Each scene shows the same named points in several views. A view is turned or mirrored, and shifted as a whole, has a little noise and may leave points out.
(in the rows, 128 means zero)

Scene 1
View 1
J309: [119 106 125 141 126 140  87 125 119 109  94 128  69 151 125 124 131 151
 132 143 119 150 134 137]
J399: [119 129 128 111 119 135  90 144 103 118  84 127  74 151 143 134 141 181
 118 158  91 142 150 125]
J665: [131 119 148 119 110 120  97 141 150 104  84 119 109 156 115 124 116 112
 106 149 170 141  79 108]
J82: [ 90  93 174 158 105 126  12 184  89 147  83 125 107 155 126 145 129 184
 107 189 171 164  86 133]
J109: [145 130 116 124 159 153 143  92 105 129 137 103  70 144 143 130 143 141
 123 133 111 138 130 119]
J478: [129 138 139  96 110 110 109 153 133 106  88 112 109 151 133 135 126 140
  98 155 136 130 103  87]
J347: [127 109 109 145 150 142 125  96 115 112 129 110  66 141 130 127 135 137
 136 122 119 145 135 124]
J863: [146 158 115  73 123 122 154 127 128 102  95 109  88 149 145 130 138 142
 103 140  91 120 139  87]
J651: [120  82 173 179 127 181  34 127 106 150  91 136  80 166 107 113 130 143
 122 172 182 179  72 186]
J528: [132  97 135 167 156 167 102  90 111 136 133 112  71 149 121 119 131 126
 133 135 154 160  98 148]
J25: [184 170 147  64 122 158 160 112 149 120  86 115  97 167 134 108 135 107
  82 154 133 128  88 114]
J622: [137 113 122 145 152 165 116  90 108 128 122 117  57 148 132 118 140 142
 135 134 114 152 133 149]
J592: [129  97 121 161 144 164 100  88 123 113 110 126  56 151 116 112 131 130
 144 129 130 160 125 158]
J809: [170 163 157  69 111 151 136 131 148 118  72 121 106 170 129 110 132 113
  81 165 141 132  83 114]
J134: [118 120 192 134 117 168  25 173  69 183  80 126 102 168 142 137 145 196
  90 207 154 167  79 159]
J193: [123 121 139 123 119 144  81 139 110 120  85 128  78 155 132 127 137 163
 118 160 119 149 128 136]
J871: [134 140 155  98 104 138  82 158 118 126  68 129  96 163 135 127 135 160
  96 177 127 144 109 127]
J5: [148 135 126 107 124 140 133 110 146  97  94 122  80 153 123 115 128 118
 116 135 123 136 116 120]
J569: [145  97 101 175 183 199 135  40 101 131 150 116  23 145 128 107 146 130
 161 107 101 161 149 177]
View 2
J478: [155 142 133 109 133 101 181 140 135 137 133 145 117 159 139 131 157 111
 110 152 137 149 113 139]
J109: [153 163 108  92  89 147 158  93 129 198  98 175 118 134 154 106 141 115
 141 163 152 140 111  84]
J528: [132 147  83  88 126 157 131  58 150 201 110 171 108 149 120 105 155 121
 147 156 144 135  59 102]
J592: [140 124  89  94 118 167 129  50 137 187 122 167 118 150 126  94 126 136
 141 156 140 115  77 106]
J809: [132 138 104 116 110  86 164 123 124 134 114  90 149 144 151 133 153  84
 120 145 179 162 105 148]
J569: [141 142  72  80  74 203 117  22 128 234  92 189 123 122 146  73 111 135
 164 165 158 108  86  59]
J309: [154 123 111  97 123 139 147  80 138 171 135 178 115 161 124  99 120 134
 119 167 133 123  99 134]
J5: [144 131 108 109 110 135 162 101 120 148 123 129 130 141 154 115 136 119
 130 143 150 129 110 111]
J193: [154 127 117  95 118 116 147  91 140 169 130 175 122 164 119 104 123 120
 109 177 144 137 103 156]
J399: [168 129 133  95 104 111 156 103 134 171 129 191 123 164 130  99 105 123
 101 187 140 134 130 153]
J665: [135 131 110 112 157 114 167 114 142 131 140 123 113 163 123 133 170 116
 121 136 134 141  74 140]
J134: [138 150 109  79 141  62 121  83 181 199 117 190 118 195  70 111 142  87
  92 212 159 181  59 222]
J25: [132 148  98 113  92  97 168 123 115 141 102  86 153 131 169 130 152  82
 132 142 182 160 113 125]
J871: [149 129 121 102 125  85 155 111 141 149 130 149 132 170 120 117 130 102
 100 175 152 154 105 179]
J651: [116 124  75  86 160 120 106  38 173 194 129 161 115 183  70 103 150 115
 125 171 148 146  18 176]
J863: [164 148 131 109  87 111 182 138 114 151 114 145 133 137 171 120 134 106
 116 158 156 145 149 114]
J82: [145 135 122  87 178  85 141  96 182 175 145 199  94 204  64 120 157 116
  92 192 121 159  54 205]
J347: [151 147 103  96 111 167 155  81 131 188 116 177 108 138 146 103 141 135
 142 150 134 122  98  79]
View 3
J863: [127 108 137 144 126 117 113 129 123 154 147 137 112 117 150 104 142 110
 147 137 129 122  90 194]
J109: [101  83 166 122 142 139 126 128 144 161 115 141 140  97 186  83 152 124
 130 128 117 112 136 163]
J569: [ 75  53 198 103 162 173 145 139 167 150  84 162 191  64 210  61 123 132
 102 154 136  82 167 114]
J399: [129 106 113 146 122 130 149  84 155 169 137 145 126  79 131 107 146 111
 130 129 119 101  90 127]
J592: [ 83  70 151 116 162 162 138 128 160 159 112 137 156  83 153 100 140 123
 135 127 147  77 154  97]
J809: [102 140 118 130 133 119 116 135 115 140 174 107 130 140 124 152 141 137
 172 135 157 132 139 180]
J309: [104  82 126 132 145 145 140 105 157 168 124 136 130  86 133 108 149 116
 139 121 134  81 123 105]
J622: [ 94  81 156 118 148 151 141 120 158 158 112 142 156  84 171  92 141 127
 128 133 132  95 146 124]
J5: [ 98  92 141 132 149 138 112 145 131 150 140 130 129 117 140 118 136 115
 154 133 153  97 122 154]
J82: [104 116  67 128 129 134 170  43 174 199 141  94 105  87  96 146 199 136
 158  65 110  95 159  63]
J528: [ 73  75 153 106 160 156 140 122 160 166 109 120 149  96 170 102 162 138
 140 109 132  93 185 108]
J665: [ 88 103 103 127 155 134 117 125 133 168 150  98 103 132 105 151 168 125
 184  93 154  92 152 123]
J134: [108 152  76 121 109 127 189  25 174 183 154  98 145  81 116 149 186 162
 139  93 104 130 178  85]
J871: [117 130  95 139 124 125 144  87 144 163 159 116 124 104 108 142 153 127
 153 119 134 113 121 129]
J478: [115 107 110 141 133 119 114 116 130 170 151 113  92 124 120 129 168 112
 168 101 131 109 109 160]
J347: [ 90  61 162 121 157 151 122 138 148 165 105 140 133  95 172  85 153 115
 139 119 131  86 140 134]
View 4
J399: [ 99 136 103 158 118 145 146 139  91 110 179 136 116 114  97  77  89 128
 150 111 113  74 136  83]
J592: [100 154 102 150 124 142 105 177  96 164 140 139  96  96 147 102 114 168
 102 104 122  60  97  98]
J82: [ 75 154  32 155 139 102 172 168  47 107 190 122  77 183 137  38 111 121
  87 127 100 128 139  92]
J478: [146 118  73 155 132 136 135 101  80 137 138 156 120 148  94  75 101 119
 123 126  71  78 169 111]
J25: [171 118 130 103 133 172 124 120  87 156 111 167 159 145  96 115 128 171
 132 144 112  86 189 112]
J5: [145 126 109 143 127 159 113 129  93 161 123 156 131 116 117 104 109 152
 125 118 100  61 141 108]
J309: [102 143  91 161 124 140 130 154  87 139 157 137 104 114 131  83  99 141
 122 106 109  67 114  95]
J871: [119 130  90 141 128 149 163 142  67 119 163 142 130 159 116  70 104 135
 136 129 109 104 162  92]
J109: [112 143 118 126 125 133  89 140 119 147 144 152 100  89  77 113 119 164
 115 115 120  59 134  97]
J528: [ 99 159  90 129 133 122  95 178  96 165 137 143  81 111 131 102 132 178
  76 117 124  76 110 103]
J347: [113 144 102 147 126 131  86 145 114 163 136 150  90  84 107 107 114 158
 104 105 107  47 111 102]
J193: [101 140  93 151 123 143 143 153  81 123 167 140 112 129 117  77 100 140
 130 115 114  84 133  89]
J665: [148 128  66 148 138 138 133 128  66 160 122 153 117 162 138  78 117 140
  96 128  78  89 155 117]
J569: [ 81 168 141 130 117 141  65 196 133 171 140 140  83  44 125 134 122 201
 105  95 156  37  73  88]
J651: [ 78 167  62 132 139 125 147 214  54 146 157 128  85 163 185  72 134 175
  69 125 133 121 108  96]
J134: [ 65 160  69 116 138 115 181 189  52  90 201 123  93 186 118  51 126 150
 103 143 140 150 158  78]
J622: [ 99 150 114 136 122 140 100 166 107 149 148 141  97  88 114 106 114 170
 114 108 131  63 111  91]

In a view up to two points have been moved. Name them for each view, in the order of its rows, or write -.
view 1 | J347, J863
view 2 | -
view 3 | J665
view 4 | J478

Scene 2
View 1
J208: [ 70 110  99 124 129 142 133  66 145 133 145 139 111 148 159  93 102 164
 128  96 118 119 159 143]
J297: [ 60 114 112 135 129 119 147 107 111 159 153 127 101 146 143 118 151 159
 108  93 120 135 152 126]
J748: [ 97 120 192 149 134 103 145 142  85 108 153 154 111 100 116 158 153 131
 119  95  80 147 139 100]
J486: [ 76 129 128 127 136 129 144  90 120 120 146 149 118 131 139 101 125 151
 116  87 103 155 158 122]
J491: [ 79 111 129 144 132 130 129 106 119 124 141 135 115 132 132 125 133 150
 124  79 116 141 141 124]
J793: [ 87 103 156 155 133 116 164 148 101 140 149 143 111 122 118 147 155 147
 113  90 107 133 128 123]
J9: [ 60 113 113 128 126 116 147  99 111 163 158 130  96 145 150 119 145 161
 108 103 114 124 159 127]
J489: [ 83 126 145 116 128 127  98  53 128  92 152 156 109 118 164 113  95 144
 140 106  80 129 172 114]
J792: [ 50 108 110 127 123 109 103  86 107 162 159 111  84 149 162 140 148 157
 116 104 115 113 164 117]
J493: [ 62 109  81 121 129 146 120  58 150 139 143 128 108 157 164  90 102 169
 128  89 126 122 163 142]
J989: [120 111 133 129 133 180 176  68 178  63 130 199 147 119 142  58  47 161
 147  93  90 122 142 171]
J778: [ 80 105 132 125 123 134  95  62 140 104 147 145 103 128 166 126  89 152
 145 106  94  98 159 130]
J249: [ 91 100 155 153 128 124 167 138 109 133 150 148 109 123 124 139 140 152
 119  98 103 121 130 132]
J566: [ 36  95 134 142 121  75  58 116  68 188 167  73  58 144 159 210 190 146
 116 107 121  97 161  84]
J540: [107 115 123 131 135 168 198  89 163  97 136 186 142 129 136  58  80 163
 126  91 101 134 139 167]
J151: [ 70  99 110 141 130 137 115  97 128 136 140 123 108 144 142 128 129 158
 127  80 126 125 143 131]
J228: [ 88  85 113 156 131 154 143 116 143 124 128 135 123 140 126 124 115 160
 132  70 133 119 123 152]
J924: [ 75  82 124 155 125 132  96 111 125 134 136 111 102 139 138 162 130 154
 138  82 128 103 132 129]
J224: [ 51  83  88 134 119 124 124  94 128 183 156 105  81 167 166 136 139 175
 122 108 136  80 150 147]
J917: [ 74 108 120 130 126 130 133  89 129 134 149 139 105 138 152 117 120 159
 124 101 108 116 154 134]
J145: [105 116 180 145 129 116 201 145 102 122 158 176 116 110 121 125 139 146
 112 110  81 132 135 131]
J476: [ 77  98 112 146 131 137 176 124 128 154 144 139 114 146 130 112 139 165
 113  86 129 124 134 149]
J821: [ 65 109  95 121 124 139 147  72 140 148 152 140 104 153 161  90 113 169
 121 103 117 117 161 147]
J823: [ 85 119 146 133 132 122 140 100 115 119 150 151 114 123 141 120 125 148
 122  98  95 137 153 121]
View 2
J151: [156 113 131 138 124 111 118 150 114 148 152 133 154 171 118 100 125 109
 101 108 114 146 140 123]
J486: [127 109 114 148 123 134 115 150 138 142 158 128 132 166 116  99 148 135
 130 148 119 108 136 113]
J493: [134  92 114 133 104 113 128 133 126 155 148 127 116 189 152 108 118 100
 109  83  93 134 126 143]
J228: [150 146 126 121 108 127 124 142  98 154 160 134 139 182  87 122 122 128
 100 119 111 152 160 117]
J208: [140 104 117 137 107 121 124 135 127 147 147 129 113 187 140 113 125 107
 109 100  95 123 126 133]
J491: [148 119 129 142 130 125 117 152 117 143 158 133 153 163 106 100 137 123
 111 137 122 131 141 116]
J297: [149 123 124 132 131 113  87 154 141 135 140 138 165 150 130 101 129 127
 100 106 115 121 123 112]
J823: [158 119 129 151 129 136 115 154 125 130 153 136 136 164 113 106 143 121
 118 153 118 102 127 113]
J9: [158 122 128 136 129 113  91 151 141 129 136 140 158 155 139 103 125 121
  96 104 110 113 118 115]
J224: [182 126 139 127 121 103  98 145 122 131 128 141 152 167 149 114 104  93
  71  62  95 135 112 128]
J476: [145 155 120 115 114 123  93 142 129 143 143 143 146 164 107 123 123 144
  95 108 109 129 142 108]
J917: [161 116 128 142 119 125 115 148 123 137 145 138 132 172 130 113 127 108
 102 117 107 116 124 124]
J821: [143 114 115 128 106 121 112 133 137 143 139 133 115 180 150 119 119 113
 101  90  95 116 119 130]
J792: [173  99 141 149 140 101 101 159 129 128 135 136 172 153 150  89 121  88
  91  93 113 127 110 124]
J793: [171 159 140 138 139 133  92 165 120 123 150 146 174 146  85 111 138 142
  99 155 130 116 140  92]
J566: [223  98 181 170 179  82  87 190 108 110 129 142 243 119 140  63 119  62
  65  96 135 147  97 112]
J249: [174 159 138 137 131 135 100 157 118 123 148 147 154 155  90 118 135 138
  97 152 122 111 136  99]
J145: [169 169 130 141 128 154  93 159 131 112 149 149 137 150  84 128 148 157
 109 184 127  74 132  87]
J989: [127 131  96 133  73 168 165 117 108 155 171 128  32 226  98 153 139 136
 139 162  87  93 152 133]
J924: [186 123 149 144 131 111 127 161  85 142 155 136 170 168 100 101 121  93
  89 112 118 160 141 122]
J540: [124 141  97 122  84 154 133 123 124 152 160 134  68 203 103 144 132 148
 124 143  94 101 148 124]
View 3
J9: [130 118 135 142 139  95 137 130 142  81 145 140 108 124 169 103 110 101
 124 117 145 108 109 158]
J917: [117 117 146 134 137  95 148 127 133  91 127 143 116 112 138 118 119  92
 119 125 132 128 103 155]
J540: [ 70  98 142 108 137 127 148 137  95  81 117 160 101 113 131 148 168  49
 109 137 102 170  98 199]
J792: [152 126 146 152 136  76 145 128 162  89 137 134 125 117 149  99  85 111
 131 116 149 101 106 134]
J249: [110 132 132 120 138 114 139 104  81  99 137 133 101 100 166  89 146 114
 109 129 154 123 113 145]
J778: [117 109 164 142 136  79 171 131 129 106 110 141 128  95  93 140 116  93
 115 140 116 140  88 133]
J297: [135 123 138 139 137 105 131 130 136  79 143 141 107 125 173  96 116  91
 130 110 151 108 110 157]
J924: [137 157 157 124 126 104 148  95 129  98 103 128 139  92 131  82 103 102
 128 119 145 132 109 126]
J493: [123 112 155 137 133  95 148 143 172  73 114 148 129 125 123 133 103  57
 132 116 112 141  98 175]
J476: [106 133 128 114 132 125 129 111 121  76 128 140 109 120 176  96 131  82
 122 115 140 134 118 180]
J489: [126  87 176 151 143  80 167 153 107 108 123 149 110 104  92 146 133  89
 118 141 122 123  80 127]
J821: [116 110 137 139 138  92 147 136 157  78 133 146 116 126 148 127 109  80
 123 118 124 130 103 175]
J486: [126 100 157 137 141 113 139 148 105  87 134 151  99 120 143 120 144  71
 129 121 138 116  95 153]
J793: [121 138 135 119 137 122 131 102  76  98 139 131  99 102 176  75 146 115
 117 122 165 111 117 138]
J823: [122 107 153 136 140 104 146 133  93  98 137 143 100 108 140 113 143  95
 119 131 143 118  98 140]
J151: [134 135 154 127 131 108 140 119 136  86 114 140 125 110 137 101 112  79
 133 115 139 128 106 146]
J491: [133 125 157 128 133 116 138 126 105  90 123 140 111 109 143  98 135  81
 128 118 145 121 103 141]
J748: [131 120 152 132 143 117 138 115  38 116 147 133  86  93 155  82 165 129
 112 135 174  95 102 104]
J989: [ 55  85 157 105 137 127 167 143  78  93 101 164 102 103  92 172 182  40
 100 150  84 191  85 195]
J566: [192 161 148 166 135  59 143  98 160 109 143 109 137 100 161  53  56 164
 136 109 188  65 115  82]
J228: [108 148 148 104 126 132 138 102 113  85 101 140 125 102 142  95 135  67
 125 118 131 155 112 166]
J208: [114 109 150 134 135  97 150 140 150  81 119 150 121 120 127 134 115  67
 126 123 117 140  97 171]
J145: [ 90 112 125 120 145 120 138 115  47 104 155 139  79 102 180 100 174 122
  98 141 154 119 109 154]
J224: [120 140 124 137 134  77 149 110 187  82 130 131 133 118 159 105  78 108
 120 116 131 129 116 171]
View 4
J489: [177 156 102  98 139 110 155 123 149 155 155 107 136 156 152 134 116  79
 119 140 121 109 165 145]
J249: [129 140 110 135 119 142  96  81 147 109 135 131 140 131 138 129 173 110
 123 152 130  82 134 102]
J821: [170 141 134 101 121  99  97 133 121 140 162 105 115 106 159 155 127  87
 121 119 124 120 110 103]
J823: [145 144 108 115 132 136 125 102 148 132 144 117 142 143 145 129 152  98
 117 145 122  86 136 125]
J297: [151 132 147 118 110 116  93 104 140 124 137 123 134 117 129 144 132 120
 138 120 135 103 108 101]
J491: [142 132 133 117 110 132 127 110 136 129 138 126 131 136 134 117 147 109
 121 127 132  95 130 114]
J792: [176 141 140 117 102  92 102 101 145 121 132 131 125 122 122 145  99 115
 155 117 143 126 149  97]
J793: [122 134 120 137 115 147  97  74 150 104 125 134 146 135 127 124 175 122
 128 146 134  76 130 102]
J224: [175 141 135 124  97  83  73 107 119 111 144 124 101  91 144 156 118 100
 145 118 143 133 139  74]
J540: [140 141 104 100 143 141 116 144 108 153 181  89 124 118 191 137 182  61
  73 142 104  85  97 124]
J989: [146 150  82  91 153 144 145 161 101 165 193  79 117 129 210 129 189  34
  54 149  94  83 116 141]
J208: [169 140 128  99 119 104 119 139 116 144 161 105 114 116 161 143 127  83
 115 117 126 119 124 111]
J748: [123 143 102 137 132 157 122  62 178 116 121 138 169 168 119 114 167 124
 132 160 129  64 153 132]
J566: [176 140 146 145  76  82  99  51 170  87  93 167 130 135  77 132  84 152
 199 121 167 131 198  80]
J151: [157 131 138 116  97 115 122 118 122 124 139 127 115 122 137 122 135 103
 126 117 135 110 137  99]
J145: [121 146  94 132 148 156  87  73 164 118 142 117 165 138 146 138 187 107
 114 169 119  60 116 120]
J778: [179 153  99 109 121  98 145 124 130 141 157 113 113 139 159 131 124  72
 117 137 124 119 179 123]
J9: [157 135 148 114 114 111  88 103 144 126 139 123 136 116 128 149 125 120
 143 118 136 108 107  99]
J486: [148 138 132 104 129 130 127 119 145 146 149 113 144 138 142 134 137 104
 116 128 123  92 111 128]
J917: [161 142 122 114 117 111 110 113 133 131 150 116 124 122 149 140 136  93
 125 130 130 110 136 108]
J228: [133 126 128 124  94 137 119 121 103 118 146 124 104 115 156 110 175  90
 102 126 129  94 130  91]
View 5
J486: [156 100 115 113 141 134 137 122 118 147 101 157 117 115 177  98 111 126
 123 113 154 117 113 151]
J493: [154  97 128  75 119 112 132 127  83 152 121 132 108 161 171 140 134 130
 114 119 146  99 148 140]
J821: [161 103 116  85 113 117 124 140  97 151  99 130 118 148 160 143 130 122
 116 127 155 107 132 130]
J566: [ 69 153 102 121 162 108 121 125 183 202 135 199 137 145  94 144 194 114
 161 122  95 185 151 189]
J476: [150  96 119  99 114 102 150 141  99 177  74 139 125 108 137 113 126  94
 136 129 174 127 114 152]
J778: [160 132 118 127 123 113 124  92 106 166 103 146  98 160 173 119 139 166
  97 137 117 106 133 152]
J249: [149 118 107 138 125 111 147 122 129 183  60 157 124  96 135  88 127 111
 134 138 157 141  96 164]
J145: [170 117  94 155 126 129 138 127 142 169  38 155 130  73 145  74 109 116
 126 138 169 140  70 149]
J297: [134 103 110  96 134 120 135 145 125 161 102 156 130 119 142 123 135 102
 139 117 156 135 124 150]
J208: [161 102 123  91 119 117 130 125  91 153 105 133 109 149 172 131 129 134
 111 126 148 101 134 139]
J924: [120 123 130 117 126  86 155 100 107 204 101 161 108 139 133 111 154 122
 134 134 127 138 139 183]
J228: [153  93 139 104 112  89 169 108  71 188  80 138 104 115 159  90 119 107
 129 132 167 114 122 168]
J823: [157 114 109 131 136 129 133 115 125 160  88 157 116 114 165  95 120 132
 122 125 146 126 106 154]
J540: [202  89 123 114 100 116 145 117  67 149  59 116 102 117 189  94  92 132
  97 137 179  83 101 128]
J748: [143 128 100 169 155 135 143 103 159 174  70 185 123  79 148  60 117 129
 138 127 142 156  83 178]
J989: [225  95 129 127  94 117 146  91  51 145  55 107  85 129 215  80  82 163
  77 145 170  63  99 125]
J489: [166 127 114 133 142 137 119  92 121 144 111 155 100 149 193 104 123 172
  99 123 119 106 122 148]
J224: [129 121 112  84 112  98 123 146 114 179 101 136 126 157 120 164 165 113
 129 137 141 130 146 142]
J151: [135 106 126 101 129 105 147 117 103 177 107 152 113 134 150 113 137 117
 131 123 145 124 135 166]
J9: [139 110 107  99 131 124 126 145 128 161  99 151 130 128 141 133 139 109
 134 120 151 136 123 146]
J792: [121 123 111  98 139 117 122 134 138 168 123 162 126 149 136 143 158 123
 135 119 128 140 141 155]
J793: [137 114 109 137 134 113 151 125 136 187  65 165 128  87 130  82 125 102
 143 132 158 149  94 171]
View 6
J778: [123  79 138 138 117 112 140 147 118 114 158 130 148 129 122 141 160  99
 155 117 123 117 123 139]
J489: [116  68 128 134 110 105 140 128 104 124 158 125 152 142 137 130 159 103
 159 102 147 144 126 149]
J540: [108 112 132 143 150 120 144 146 183 129 118 134 132 165 195 135 166  45
 166  74 101 153 135 144]
J228: [137 120 135 160 151 104 111 148 176 113 165 116 121 150 176 163 156 108
 148  92  64 108 140 146]
J476: [122 129 124 155 154 106  94 111 184 129 137 122 106 148 173 162 149 116
 129 109  70 124 139 151]
J823: [120  92 123 137 134  98 113 103 130 133 160 124 124 147 170 144 156 113
 139 107 111 141 135 167]
J208: [112 107 129 153 128 119 116 141 165 121 123 119 135 145 130 147 153 108
 153 104 115 133 128 123]
J145: [121  98 120 121 161  92 112  70 136 147 162 146 104 147 228 144 161  86
 121 116  84 145 141 204]
J151: [130 109 127 161 134 103  99 131 153 119 159 111 127 141 139 159 148 138
 141 106  92 114 136 139]
J989: [109  96 142 137 145 123 177 174 169 122 127 141 151 168 201 126 177  12
 188  60 115 157 131 144]
J249: [131 106 124 136 154  96 104  94 142 131 171 133 108 137 193 156 155 115
 122 122  73 121 139 182]
J491: [130 101 126 154 135  96 100 115 145 127 168 111 125 150 166 156 151 131
 142  95  98 129 140 157]
J493: [112 113 127 162 120 120 111 148 172 116 116 109 137 145 111 148 149 120
 157 103 117 129 127 109]
J297: [117 117 115 155 136 101  81  93 160 133 138 113 111 141 147 155 143 146
 126 119  98 132 137 149]
J792: [121 100 120 151 119 105  86 101 134 122 147 113 122 123 106 155 144 166
 123 142 108 115 129 138]
J793: [134 106 121 139 156  89  91  85 140 134 180 126 104 141 199 160 153 129
 118 117  69 122 144 188]
J486: [114  96 120 147 132  99 106 107 145 133 146 114 128 158 166 144 152 117
 148  90 120 153 139 155]
J917: [119 103 125 144 132 108 111 121 147 125 142 125 129 136 142 148 153 116
 141 118 103 126 129 144]
J748: [135  79 121 126 145  76 100  70  96 140 207 127 116 143 212 151 156 129
 121 111  94 134 145 209]
J9: [114 111 117 148 132 105  86  93 156 132 131 119 112 135 139 153 145 141
 124 129 101 130 132 147]
J224: [119 121 126 150 132 119  91 120 170 116 123 128 114 114 100 161 145 141
 120 157  82 100 124 121]
J924: [145 106 137 154 135  99 102 141 138 107 190 116 128 125 138 166 150 145
 134 120  70  87 135 148]
J821: [106 116 124 150 129 120 109 126 175 126 108 124 124 140 127 147 151 109
 146 117 110 137 127 122]

In a view up to two points have been moved. Name them for each view, in the order of its rows, or write -.
view 1 | J540, J224
view 2 | J486
view 3 | J821
view 4 | J823, J9
view 5 | J228
view 6 | -
